Points on a hilly landscape, in no order, each with its height.
From any point a ball rolls to the lowest of the 6 points nearest to it. It stops when none of these is lower. Distance is the straight distance between rows; heights are no part of it.
Q_130 h=456: [  8   5  -3 -11  15   2  -5   0  -5  -9   5 -12  -6 -12  -1  -5   3   9
  11  -6  -1   5   6   1  -6  -1   5  -2  -4   8  -9   4   2  -6  13   0
   0   3   0  -7   2]
Q_245 h=525: [-13 -25  -5   5  -7  -4   6   4  -6  -1  -8   7   9   0  25  -3   4   3
   1   1  -9 -14   0  -3  13   5   7  12   6 -24  17   7   3  15 -14   1
   5  -7   1   8  -3]
Q_819 h=196: [  4  15  -5  -3   7   7  -8  -9   4  -7   3 -13 -10  -7  -8   3  -1   6
   3 -10   8  -1  -5 -12  -7 -10  -5  -1  -1  15 -18  -2  -2 -14  12  -2
  -4  -4   2 -12   0]
Q_859 h=178: [  4   8  10  13 -15   5   8  -9   8  10   3   9  -7   5  -8   8  -2 -15
 -14   9  10   1  -2   2   4   4  -1  -3  12  17   4  -2   0  -3 -16   0
  -8  -8  -5  11  -5]
Q_919 h=449: [-12 -21   1   8  -5  -8   7   2  -4   3  -8   6   8   2  12   0   3   0
  -6  -3  -4  -7   1   2  12   5   0  13   5 -15  12   7   2   9 -12   0
   5  -8   2   8  -4]
Q_448 h=152: [  0  -2   8   9 -14   0  10   0   8   7  -5  13   2   7  -7  11  -4 -11
 -14   5   6   2   3   8   6   3  -3   2   5  -2   4   3  -2   5  -7   4
  -1  -4  -2   5  -2]
Q_52 h=515: [-10 -19  -5   4  -6  -3   5   2  -8   5  -7   4  10   1  19  -7   7   4
   1  -1  -7  -3   3   1  13   6   3   9   5 -18  16   3   0  12 -12   3
   3  -5   5   6  -1]
Q_268 h=591: [-5 -6 -3  7  3  1  2  3 -8 -1 -6  3  6  0  6 -3  2  6  8  0 -6  4  9  5
  2  0 -5  2 -2 -2  4  4  8  6  1  1  5  1  3  6  8]
Q_168 h=589: [ 17  23  -3   0  -1  13  -5 -12   8   0   7  -9 -16 -10 -23   8  -7  -7
   2   0  15  11 -18 -12 -12  -5 -15  -7   1  31 -18  -6  -9 -15   1  -6
  -3  -1   3  -9  -9]
Q_770 h=405: [ 1  7 -4  0  8  2 -2  0 -1 -7  6 -9 -4 -6 -5  3 -2  8  7 -1 -2  5  7  1
 -2 -4  3 -3 -6  8 -7  7  5 -3 10 -3  1  4  2  0  1]
Q_978 h=124: [  7   8   5   9 -12   6   9  -7   7   3   3   9  -4   5  -8  13  -3 -12
 -13   8  12   3   0   4   2   3  -5  -6   6  18  -1  -3   3  -2 -10   1
  -1  -4  -9   8  -3]
Q_965 h=134: [  8  17   3   8 -10   4   4 -10   7  -1  10   0  -8   3 -12  12  -6 -12
  -7   8   9   2  -1  -2  -1   3  -3  -5  -2  25  -3  -4   0  -6  -5  -1
   0   1  -1   8  -7]
Q_86 h=575: [ -7 -19  -2   2  -6  -5   3  10 -11   0  -7   4  11   2  20  -7   7  -1
   6  -1  -3  -4   5  -3   9   2   3   8   1 -20  10  -3   6  15  -8   6
   7  -1   5   6   3]
Q_734 h=85: [  1  15   0   5  -2  -1   3  -2   4   1   2   3   3   2 -10   9   0   0
  -8   4   3   0   4   2  -1  -2  -2  -4  -3   7  -6   2   5  -6   4  -1
   2   3   2   4   2]
Q_918 h=684: [-12 -25  -5  -8  -1  -9  -6  24  -9  -1  -3   3  11   4  22 -12   2   2
   7  -5  -9 -10  -1  -6   6   3  13   3 -12 -35  15  -6   7  20  -3   6
   5   2   7  -1   8]
Q_121 h=234: [  7  22  -6  -4   7   8  -8 -10   5  -7   5 -10  -8  -6 -13  10  -2   2
   4 -10  10  -2  -6 -12  -8  -9  -4  -4  -1  21 -16  -2  -6 -18  11  -9
  -1   0   2 -12  -4]
Q_730 h=713: [ -9 -28  -6  -6  -2  -8   1  20 -14  -3  -4   3   9   7  23 -10   2   2
   5  -4 -10 -10  -3  -2  10   5  13   3  -7 -31  15   0   7  19  -5  10
   9  -1   3   0   7]
Q_203 h=486: [ -8 -15  -5  -5  -2  -6  -1   8 -13   1  -3  -1  12   4  13 -12   7   0
   9   4  -7   2   9   1   5   2   3   4  -5 -17   8   1   5   7   5   4
   8   2   4   2   5]
Q_905 h=95: [  3  10  -3  -6  12   8  -2  -2  -1  -6   2 -12  -6 -10  -4  -2   1  10
  13  -4   3   3   7  -5  -6  -3   2  -2   0  11 -14   1   3  -9  13  -2
   2   2   0  -6   2]
Q_108 h=119: [  8  21  -5  -1   4   4  -3 -10   3  -7   7  -6  -5  -4 -11   9  -1   3
  -1  -2   5   1   1 -10 -10  -6  -2  -6  -3  20 -16  -1  -6 -15   9  -5
  -1   0   1  -8  -5]
Q_679 h=459: [ 13  23  -2  -1  -1  10  -3 -14   7   1  10  -6 -12  -3 -18   7  -6  -6
  -1  -2   9   6 -12 -11 -12  -4  -6  -6  -2  27 -13  -6  -9 -15   3  -6
  -2   1   2  -5  -9]
Q_235 h=436: [ -8 -14  -5  -8   1  -8 -10  14 -13   0  -1  -2  11   7  13 -13   9  -1
  14   1  -4  -1   6  -1  -1   2   6   0 -10 -19   2 -10   6   9  10   5
   5   5   6   2  11]
Q_47 h=98: [  1  10  -5   5   3   2  -4  -3   0  -4   0  -3   1  -1 -10  11  -1   5
   0   1   3   2   7  -4  -2  -5   0  -6  -5  12 -10   2   4  -7   7  -1
   2   3   0   0   1]
Q_737 h=216: [  4  16  -3  -4  13   9  -7  -9   0  -8   2 -14  -6 -11  -6  -1   2   8
   8  -9   3   0   2  -5  -8 -10   0  -2  -3  17 -17  -1   0 -11  12  -8
   1  -1   1  -6   1]
Q_211 h=207: [  0  -5   9  11 -17   1  13  -1   4  12 -10  14  -3   8  -3   4  -8  -7
 -23   7   2  -8  -6  11   7  11   0   8  13 -11  14   6 -11   7 -22   1
  -9  -7  -5  10 -16]
Q_755 h=471: [-5  2 -3  6  4  2  2  4 -2 -3 -1  0  3 -7 -2  0 -1  8  2  3 -4  5 11  4
  2 -1 -4 -1  0  2  2  4  7 -2  3  1  3  3  1  5  7]
Q_749 h=463: [ 15  23  -4   3  -6   9  -1 -13   6  -1  12  -5 -14  -5 -18   9  -7 -10
  -2   2  10  11 -13 -10  -9  -2  -9  -8   3  31 -13  -7  -9 -16  -4  -8
  -5  -3  -1   2 -11]
Q_14 h=443: [  0  -5  -3  -9  10  -3  -6   8  -9  -5   8  -6   3  -7   5 -13   3   7
  14   2  -6   9   5   7  -5  -1   3  -4  -5  -4  -1   0   8   1  10   2
   5   6   0  -2  11]
Q_474 h=109: [  5  22  -1   3  -2   3  -1  -9   9  -2   9  -2  -8   0 -11  11  -2  -6
  -5   5   9   2   0  -5  -3   0  -6  -6  -2  19  -8   0  -3  -9   3  -3
   0   2   2   4  -4]
Q_341 h=695: [-4 -2 -3  1  7  1 -3  2 -6 -5  0 -5  2 -7 -2 -7  5  5  9  3 -6  5 11  3
  2 -5 -2 -1 -4  0 -1  6  8  2  5  2  4  5  4 -1  3]
Q_456 h=60: [  2  17  -2  -2   2   3  -1  -4   6  -4   2  -4  -3  -2 -12   9  -2   1
  -1   1   3   1   5  -4  -4  -2   0  -4  -5  12  -9   0  -2 -10   6  -1
  -1   2  -1  -6  -2]
Q_773 h=93: [  9  18  -6  -2   6   8 -13 -16   8  -2  -1 -14 -11  -7 -10   3   0   1
   5 -10   8   4  -9 -14 -11 -11  -6  -1  -1  22 -17  -5 -10 -18  14  -9
  -1   0   1 -15  -3]
Q_946 h=519: [-11 -11  -1   6  -6  -3   6   3  -6   3  -4   5   7  -3  10  -5   6   3
   5   1  -5   5   4   2   8   0  -3   3   3 -11   5   5   6  10  -3   2
   3  -3   4   8   1]
Q_135 h=566: [-12 -22  -6  -6  -1  -7  -3  20 -13   2  -3  -2  10  10  18 -13   8   2
  10  -3  -9  -8   0  -4   8   2  12   2 -10 -31  11  -6   7  18   0   8
   7   1   3  -1  11]
Q_390 h=47: [ -7  -9   7   6 -13  -8  10  -4   3  10  -8  14   4   7   3   5  -6  -5
 -17   6   1  -6  -6   9   8  10  -4  14  13 -15  16   7 -14   8 -22   1
  -8  -6  -6  12 -16]
Q_763 h=386: [  8   6  -4  -9  16   9  -7  -6  -2  -8   4 -11 -11 -11  -1  -5   2  11
  15 -11   4   3   2  -2 -12  -8   2  -2   0  13 -18  -1   1 -10  10  -2
  -2  -1  -1 -13   2]
Q_207 h=137: [  5  11   5   9 -16   6   7 -13   8   5   4   7  -9   3 -10  13  -1 -12
 -12   8   9   1  -1   3   2   3  -3  -5   4  22   2  -3   2  -6 -13   1
  -6  -5  -6  10  -4]
Q_182 h=97: [  7  12   3   6 -10   6   4  -5  10   2   3   6  -5   4  -9  12  -1 -11
 -11   5  11   2   1   2   0   3  -4  -6   0  18  -2  -4   1  -4  -8   0
  -1   1  -3   8  -2]
Q_67 h=420: [ -7 -13  -2 -14   6  -6  -8  11  -9  -5   5  -6   8   5   7 -14   8   5
  15   2 -12   3  11  -5  -3   2   6  -3  -9 -15   1 -10   1   5  15   4
   2   7   8  -6  10]
Q_370 h=246: [  9  22  -4  -4   3   7  -7 -13   7  -3   7  -9 -10  -4 -16   7  -5   3
   1  -5   4   2  -7 -12 -10  -6  -6  -4  -4  22 -18  -5  -9 -13   9  -4
  -3   2   3  -7  -3]
Q_154 h=171: [  8  20  -1   3  -2   7  -6  -9   9  -4   6  -5  -8  -2 -12  11  -5  -5
  -2   1   6   0  -4 -10  -6  -3  -6  -4  -3  22 -14  -4  -6 -15   5  -6
  -1   2   3  -3  -8]
Q_884 h=142: [  0   6   4   8  -8   3  10   2   5   8  -5  13   2   5  -8  12   0  -6
 -12   1   4   0   3   6   5   1  -7   1  -1  -2   0   4   3   4  -5   1
   2  -1  -3   4   0]
Q_467 h=485: [ 10   2  -2 -14  19   6 -10   3  -5 -11   9 -12  -7  -9   0 -10   6   9
  16  -6   0   6   3   1 -12  -3   6  -8   0   6 -12  -3   2  -3  19   0
   1   5   0 -14   4]
Q_185 h=304: [-11 -12   5   8  -8 -11   8  -4   0   8 -12  12   8   6   8   4   0  -3
  -8   4  -2  -7  -3   2   8   4  -3  12   5 -17  10  11  -2   7  -7   0
   1  -3  -1   6  -6]
Q_632 h=51: [ 4  2 -3 -7 11  8 -2  2 -4 -8  3 -8 -6 -8 -2 -3  0  9  9 -3 -3  4  8  6
 -3 -3 -1 -6 -3  8 -6  1  6 -3 11 -1  2  3  1 -5  4]
Q_620 h=413: [ -4  -6   0 -18  12  -5 -12  10  -8  -8   3 -10   6   2   5 -17   5   5
  16   2  -9   5   7   1  -6   2   6  -7  -7  -7  -1  -7   1   0  17   3
   3   6   3 -10   8]
Q_721 h=198: [ -2  -3   7  11 -11  -4   7  -2   2  10  -8  12   4   6  -3   7  -5  -4
 -11   1   4  -6  -2   7   6   1  -5   6   3 -13   8   8  -1   5 -11   1
   2  -3  -3   8  -5]
Q_541 h=390: [-6 -4  1  8  2  1  6  2  0 -1 -2  2  7 -3 -6  0  3  2  0  3 -3  1  9  8
  3 -5 -4  0  0  0  3  5  7 -2  0  1  0  2  3  6  1]
Q_581 h=668: [-1  7 -6 -1  6  2 -1  0 -1 -5  3 -5  1 -9 -1  0  1  8  9  2 -4  5 11  7
 -3 -2  1 -1 -4  5 -4  3  6 -2  8 -1  1  3 -3  1  5]
Q_364 h=625: [ -4 -31  -4  -1   0  -7   2  17  -9  -3  -6   4   6   0  29  -9   1   1
   1  -2 -10 -11  -6   0   9   4  16   6   1 -34  21   2   3  22 -12   5
   5  -1   1   4  -1]
Q_124 h=597: [ -9 -22  -2   1  -6  -4   2  11 -11   2  -4   6   8   5  25 -11   3   0
   2  -2  -6  -7   2  -3  10   6  10   8   1 -27  16  -3   6  14  -7   6
   9   0   5   4  -1]
Q_349 h=432: [-11 -14   2   7  -7  -5   4  -2  -4   9  -8   9  15   4   8   1   4   2
  -3   1  -6  -3   1   4  10   0  -5  11   4 -12   9   6   2   9  -8   0
   1  -3   3   7   1]
Q_505 h=550: [ 12  26  -3  -3   3  12  -5 -13   8   0   8 -10 -11  -8 -18   6  -8  -3
  -2  -6   9  10 -17 -13 -13  -9 -10  -5   0  29 -17  -6 -12 -17   6  -8
  -4  -1   6 -13  -6]
Q_826 h=561: [-13 -25  -4   5  -6  -8   7   6  -6   2 -12   8   8   2  25  -1   1   4
  -6   2  -9 -11  -3   0  12   8  10  14   6 -26  17   5  -1  12 -20  -1
   5  -3  -3   5  -5]
Q_351 h=107: [-1  8  1  8  0 -1  5  0  6  1 -2  8  3  1 -8  8 -2  2 -6  0  3 -2  9  1
  3  0 -3 -2 -5  5 -5  3  1  0  5 -1  1  3 -5  4  1]
Q_653 h=457: [ -4  -8  -6  -7   7  -3  -6   8 -11   1   6  -6   3  -4   7 -13   4   3
  15   3  -5   6   9   4  -5  -1  -1  -3  -4  -4   0   1   7   4   8   3
   5   0   2   2   5]
Q_172 h=765: [-12 -29  -6  -8   1 -15  -1  20  -8   0  -6   2  10   4  32 -12  -4  -1
   0  -6 -15 -16  -7  -1   7   6  17   9 -10 -46  25   3   6  23 -10   7
  10   2   1   6   2]
Q_837 h=368: [ 11   3  -1 -19  23   4 -14   2  -7  -7   6 -17  -9  -9   0  -9   6  11
  18 -10   2   9  -5  -2 -12  -5   6  -4  -5   3 -13  -7   3  -6  17   1
   0   4  -3 -21  11]
Q_636 h=242: [-5  6 -5  6  0  0  1  2  2 -2 -1  2  3  0 -6  2 -1  6  0 -1 -2  1  8  4
 -1 -5 -3 -2 -1  5 -2  4  8  1  0  4  2  3  0  3  5]
Q_771 h=241: [  8  22   1   5  -9   6   1 -15   9   2  10   1 -11  -1 -14  12  -8 -14
 -10   6   8   5  -5  -6  -4  -1  -5 -11   2  31  -6  -7  -4  -8  -8  -5
  -2   0   0   7  -6]
Q_429 h=431: [ -5 -10  -5  -9   2  -5  -6  10  -6  -1   5  -4   7   4  10 -14   7   4
  16   3  -9   5   5   2  -1   0   5  -4  -8 -10   3  -2   6   5   9   4
   6   5   3   1   8]
Q_220 h=310: [  0  -3   7  16 -19   1  13  -3   7   8  -4  12  -4   6  -3   7  -6 -11
 -18   6   6  -5  -5  12   7   9  -1   5  16  -1  11   5  -5   3 -22  -1
 -11  -8  -9   8  -7]
Q_556 h=280: [ -9 -13   8  10 -13 -11   8   1   3  11  -9  16   6  11   8   2  -3  -6
 -18   7  -1  -7  -4   3  11   9  -1  15   6 -17  10   9 -14   7 -18  -1
  -4  -5  -5   9 -11]
Q_822 h=480: [-11 -16   1   9  -7 -10   6   0  -2   8 -11   9  11   5  11   2   1   3
  -7  -2  -5 -16  -1  -3  13   5   1  14   6 -20  15   8  -5  11 -13  -2
   2  -5   1   8  -5]
Q_875 h=172: [  5  -2  11  12 -15   0   9   1   4   8  -5  12   0   5  -4   6  -5 -11
 -16   8   5  -6  -2   8   5   5  -3   2   6  -2   9   4  -1   6 -11   4
  -4  -6  -4   8  -4]
Q_983 h=68: [  3  14   2   6  -6   2   1  -2   6   2  -1   7   1   5 -10  11  -3  -8
  -9   4   5   0   4   0   0   0  -3  -3  -3   8  -4  -1   3  -2  -1  -1
   1  -1  -2   6   1]
Q_812 h=175: [ -4  -9   6  10 -18  -8  10   0   3   8  -6  18   1  10   4   5 -11  -5
 -26   7  -1  -7  -6  11  11  12  -3  10  11 -10  19   6 -14   8 -25   0
 -10  -3  -7  14 -18]
Q_441 h=244: [-3 -5  5 12 -5 -3  6  1  3  6 -6  6  8  2 -5  3  1 -1 -6  1  1 -1  2  5
  7 -2 -4  3  1 -4  5  6  4  4 -5 -1  1  0 -1  2  3]
Q_680 h=113: [  4  16  -4   0   6   3  -6  -9   6  -5   2 -10  -4  -7  -7   9  -2   5
   4  -8   5   0   1  -5  -5  -7  -2  -4  -3  20 -13  -5  -5 -12   8  -5
  -2  -1   4  -8  -2]
Q_192 h=80: [ -2  11  -2   5   2   0   2  -2   4  -5   2  -1   0  -5 -10   7  -1   3
   0  -1  -1   1   7   3   2  -4   0  -3  -3   5  -4   6   4  -6   5   0
   1   2   2   0   2]
Q_337 h=387: [  1  -5  12  17 -20   2  19  -8   8   7  -8  16  -7   5  -6   8  -5 -15
 -21   6   7  -5  -9  12   8   8  -2   3  20   6  12   1  -3   3 -18  -3
 -11 -10  -9  10  -7]
Q_567 h=500: [ 16  26  -4  -2  -2  10  -4 -13   9  -1  12 -10 -11  -9 -20  11  -8  -8
  -2   0  13   9 -14  -8  -8  -7 -10  -5  -1  31 -14  -8 -10 -16   0  -8
  -3   2   2  -4 -11]
Q_687 h=357: [ -7  -6   0 -23  24  -5 -15   9  -5  -7   3 -15   4   3   6 -18   4  14
  19  -8 -18   4   1  -3  -9  -1   4  -9  -6  -8  -7  -6   5   0  24   1
  -3   7   4 -20  15]
Q_509 h=235: [-4 -2  3  7 -1 -1  2  3  3  1 -2  6  9 -2 -3  5  1  5 -4  0 -2  3  7  2
  4 -4 -7  1  0 -2  2  7  4  4  0  1 -1  3  1  3  4]
Q_901 h=265: [ -7  -9   5   9  -9  -7   7   0   4  10 -11  13   6   6   3   3  -3   0
 -12   2  -4  -4  -5   5  11   4  -6  13   3 -15   8   5  -5   5 -13   2
  -2  -7  -3   9  -8]
Q_398 h=251: [ -7  -7   9  13 -19  -3  15  -3   6   8  -7  15  -6   6  -1   3 -10  -9
 -22   9   0  -9  -7  16  10   9   1   8  21  -7  17   8 -15   2 -27  -7
 -16  -7 -11  19 -17]
Q_700 h=532: [ 11   1  -2 -16  18   6  -9  -3  -5  -9   6 -15 -12 -11   1  -8   5  12
  17  -7   3   6   1   1 -11  -3   4  -5  -1   8 -12  -4   2  -8  14  -3
  -1   1  -1 -17   3]
Q_270 h=489: [-10 -20  -3  -8  -1  -7  -3  14 -15   2  -2   5  10   8  15 -16   6   0
  10   2  -4  -2   2  -2   5   4   7   3  -8 -21   9  -5   7  14  -1   7
   8   1   5   1   6]
Q_885 h=506: [ 11   8  -3 -13  18   8 -11  -6  -2  -9   3 -16  -9 -12  -1  -3   7   7
  16 -13  10   4  -5  -5  -9  -9   1  -3   3  15 -20  -5   1 -10  17  -3
  -1  -1  -1 -18   3]
Q_331 h=87: [  8   0   5 -21  31   0 -17   7   0  -7   6 -15  -6  -1   2 -15   7  12
  20 -12  -4   9  -4  -5 -14  -9   9  -5  -3   1 -14 -12   0  -1  22  -2
  -1   3  -3 -28  17]
Q_922 h=481: [ -7 -13  -4  -1  -1  -7  -3   8 -13  -1   0  -4   9   0   8 -12   7   1
  14   3  -7   3   9   1   4   3   2   3  -4 -13   7  -1   5   9   5   5
   6   4   6   7   8]
Q_422 h=578: [ -6 -29  -5  -1  -3  -6   5  11  -9  -1  -8   6   8   3  29  -8   3  -2
   0  -4  -7 -13  -3   0  11   5  13   9   2 -35  18   0   2  17 -14   4
   8  -3  -1   4  -2]
Q_113 h=424: [ -7  -9  -3 -18  13  -7 -12  12  -6  -6   5 -11   8   5   7 -19   8  10
  17  -2 -14   1   5  -5  -6   0   7  -8  -8 -14  -1  -9   2   1  21   4
   1   9   2 -11  15]
Q_958 h=402: [ -3  -8   1 -19  20  -2 -13   7  -1  -7   7 -12   3  -3   5 -15   3  11
  17   1 -11   6   4   1 -13  -1   6  -8  -7  -8  -4  -7  -1  -4  17   3
  -1   9   1 -13  11]
Q_502 h=308: [  1  -6   7  14 -17   1  17  -1   5   8  -7  17  -6   5   0   8  -8 -11
 -22  10   2 -11  -8  14   7   8  -1   4  16   0  13   6  -7   1 -23  -4
 -15 -12 -12  11 -14]
Q_490 h=67: [ -1  -3   7   7 -10  -3  10  -4   6  10  -7  12   5   6  -4   8  -3  -7
 -14   3   6  -1  -1   6   8   5  -4   5   4  -2   7   6  -1   2 -12   2
  -4  -1  -2  10  -3]
Q_616 h=319: [ 11  23  -3  -3   6  10 -10 -13   8  -3   2  -9 -10  -6 -16   5  -3   0
   3  -8   4   6 -13 -15 -11  -9  -7  -1  -3  21 -19  -5 -10 -16  11  -8
  -2   1   5 -16  -4]
Q_98 h=204: [ -2  -3   6 -26  31  -1 -13   6  -1  -7  -1 -18  -1  -1   4 -15   9  16
  21 -14  -8  11  -3  -4 -15 -10   8  -7  -4  -3 -10  -8   6   1  25  -2
   1   6  -1 -27  18]
Q_702 h=162: [  4   1   9   8 -10   3   7  -4   6   7  -2   9   0   7  -7  13  -5 -10
 -14   6  12  -3   0   4   0   1  -5  -2   5   5   2   0   2   0 -12   2
  -2  -2  -6   8  -4]
Q_37 h=300: [ 12  23  -5  -5  -1   7  -2 -12   8   1  10  -7 -10  -2 -14   7  -7  -5
  -2   2   9   2  -6 -11  -8  -2  -7  -5  -2  24 -12  -7  -9 -15   4  -2
  -3   1   3  -3  -7]
Q_718 h=193: [  9  24  -2   1  -3   6  -2 -12   7  -1   6  -5 -12   1 -14   7  -4  -9
  -4   3   7   3  -1  -7  -8   1  -5 -10  -2  25  -8  -6  -6 -11  -1  -4
   0   1   1   4  -8]
Q_416 h=544: [-12 -17   3   9  -8 -11   6  -2   0   7 -11  11  11   4  15   3  -2   0
 -12   1  -8 -13  -3  -1  13   8   0  17   7 -22  14   8  -7   5 -18  -5
  -4  -5  -2  10  -7]
Q_403 h=76: [  5  16   1   3  -2   1   0  -4   6  -2   2  -1  -2   0 -14   9  -4  -2
  -6   2   3  -1   3   0  -3  -4  -1  -5  -3  13 -11  -1   1  -8   3  -4
   1   2   4  -1  -1]
Q_478 h=724: [ -7 -28  -5  -5  -2 -10  -1  20  -6   0  -5   5  12   4  27 -11   0  -2
   3  -5 -11 -13  -5  -1  10   4  18   6 -10 -40  19   2   7  22  -8   7
   7   1   2   2   4]
Q_791 h=328: [ 11  22  -1   3  -4   5  -2 -12   8  -2   8  -7 -15  -2 -15   8  -3 -11
  -3   4   9   6 -11 -10  -5  -2  -6  -6   3  26 -10  -5  -8 -15  -1  -7
  -4   3   2   0 -10]
Q_457 h=423: [  5  -1  -1 -17  18  -2  -9   6  -8  -6   5  -9  -3  -3   2 -13   7  11
  16  -2  -5   5   3   3  -8  -4   1  -5  -6  -3  -4  -6   0  -4  15  -1
  -1   6  -2 -11   6]
Q_7 h=218: [ -2  -8   6  12 -16  -6  10  -3   3  11  -9  14   0   8  -2   7  -5  -6
 -18   5   2  -5  -8   7   9   7  -6   8  10 -12  15   7  -8   6 -17   0
  -8  -5  -3  10 -10]
Q_102 h=86: [  4  15   2   3  -6   2   1  -5   8  -1   5   2  -3   1 -12  12  -6  -9
  -7   6   5   1   4  -2   0   0  -3  -5  -2  17  -6   2   4  -6  -1   0
   0   2  -2   4  -3]
Q_873 h=496: [ -5  -8  -3  -2   1   1  -4   5  -6  -2   2  -2   7  -5   4 -11   5   6
  12   1  -8   5   9   3  -2   0  -1  -2  -2  -7   0  -1   5   4   6   3
   4   5   4   6   6]
Q_824 h=194: [  6   1   5 -20  28   1 -13   7  -2  -9   5 -16  -3  -2   3 -18   7  14
  17  -7  -8   5  -5  -1 -14  -9   4  -8  -5  -3 -10  -7   1  -2  22   2
   0   5   1 -23  14]
Q_92 h=92: [ 0  6  4  5 -6  0  7 -1  4  1  3 10  1  3 -9  9 -5 -5 -8  1  6  1  4  5
  2  2 -4 -4 -4  3  1  2  1 -1 -2  1  1  0 -2  6 -2]
Q_723 h=129: [  1   5   8   9  -9   3   6  -1   9   6  -1  11   1   6  -7   9  -6  -9
 -15   2   7  -3  -2   7   1   4  -3  -2   1   3   2   6   3   2  -6   4
  -4  -2   0   7  -3]
Q_722 h=312: [ -4  -7   6 -24  29  -1 -15   6  -1  -6   5 -18   3   1   4 -19  11  14
  16  -9 -15   4   1  -4 -13  -5   5  -7  -6  -8  -5  -8   2  -3  24   1
   1   5   1 -21  17]
Q_717 h=71: [ -6  -9   5  11 -10  -8   9  -1   5   9  -8  14   7   4   2   5  -5  -2
 -15   2   1  -4  -4   5   9   3  -5   7   8  -8  10   8  -4   4 -11   4
  -3  -3  -1   7  -2]
Q_786 h=120: [  5  13  -6   0   8   6  -3  -5   1  -7   1  -8  -4  -6  -5   6  -1   6
   4  -5   0  -1   3  -5  -6  -5   2  -1  -2  16 -11   0   2 -15   9  -2
   0   4   3  -3   1]
Q_360 h=466: [  1  -1  -4 -10  13   3  -6   5  -7  -7   7  -9   1  -5   3 -12   2   7
  16   2  -6   4   6   1  -9   2   2  -4  -5   1  -2   2   4  -3  12   0
   2   8   0  -4   8]
Q_955 h=214: [  3  -3   8  11 -15  -1  10  -2   5  10  -6  15  -2   8  -4  10  -9 -10
 -24   7   5  -3  -5   7   8   9  -3   3   9  -3  10   7  -5   6 -16   2
  -7  -7  -8  10  -8]
Q_96 h=84: [  5  13   2   7  -8   3   1  -5   6   4   1   7  -2   1 -14  13  -3 -12
 -10   6   6   2   4   4   3   3  -4  -4  -2   7  -1   2   0  -2  -5   4
  -1   1  -2   1   0]
Q_758 h=258: [  3   2   8  15 -19   6  13  -3   8   8  -3  10  -7   3  -6   9  -4 -12
 -20   7   9  -2  -4   7   4   2   0   0  12   7   6   1   2  -1 -17   3
  -6  -9  -6  13  -4]
Q_68 h=564: [ -7 -10  -4   2  -3  -6   4   2  -8   2  -3  -1   9   0  10  -6   7  -1
   6   0  -6   3   8   4   5  -2  -1   3   0 -11  11   2   6   6   2   3
  10  -3   4   7   7]
Q_55 h=323: [ 14   2  -1 -18  26   3 -10   1  -5 -10   9 -12  -8  -7  -4 -13   7  11
  19 -12   4   9  -2  -5 -14  -7   5  -7  -5   6 -15  -7   1  -4  18  -1
  -1   3  -2 -23  11]
Q_234 h=557: [ -9 -15  -2   3  -5  -4   4   3  -9   3  -6   3   8   3  16 -10   9   2
   5  -2  -4  -1   6   2   7   0   3   4   1 -13   6   0   7  10  -4   3
   7  -2   4   7   6]

For each start below, name the point where the ball stops.
Q_168 -> Q_456
Q_364 -> Q_490
Q_422 -> Q_490
Q_567 -> Q_456
Q_679 -> Q_456
Q_826 -> Q_490
Q_86 -> Q_331
Q_730 -> Q_331
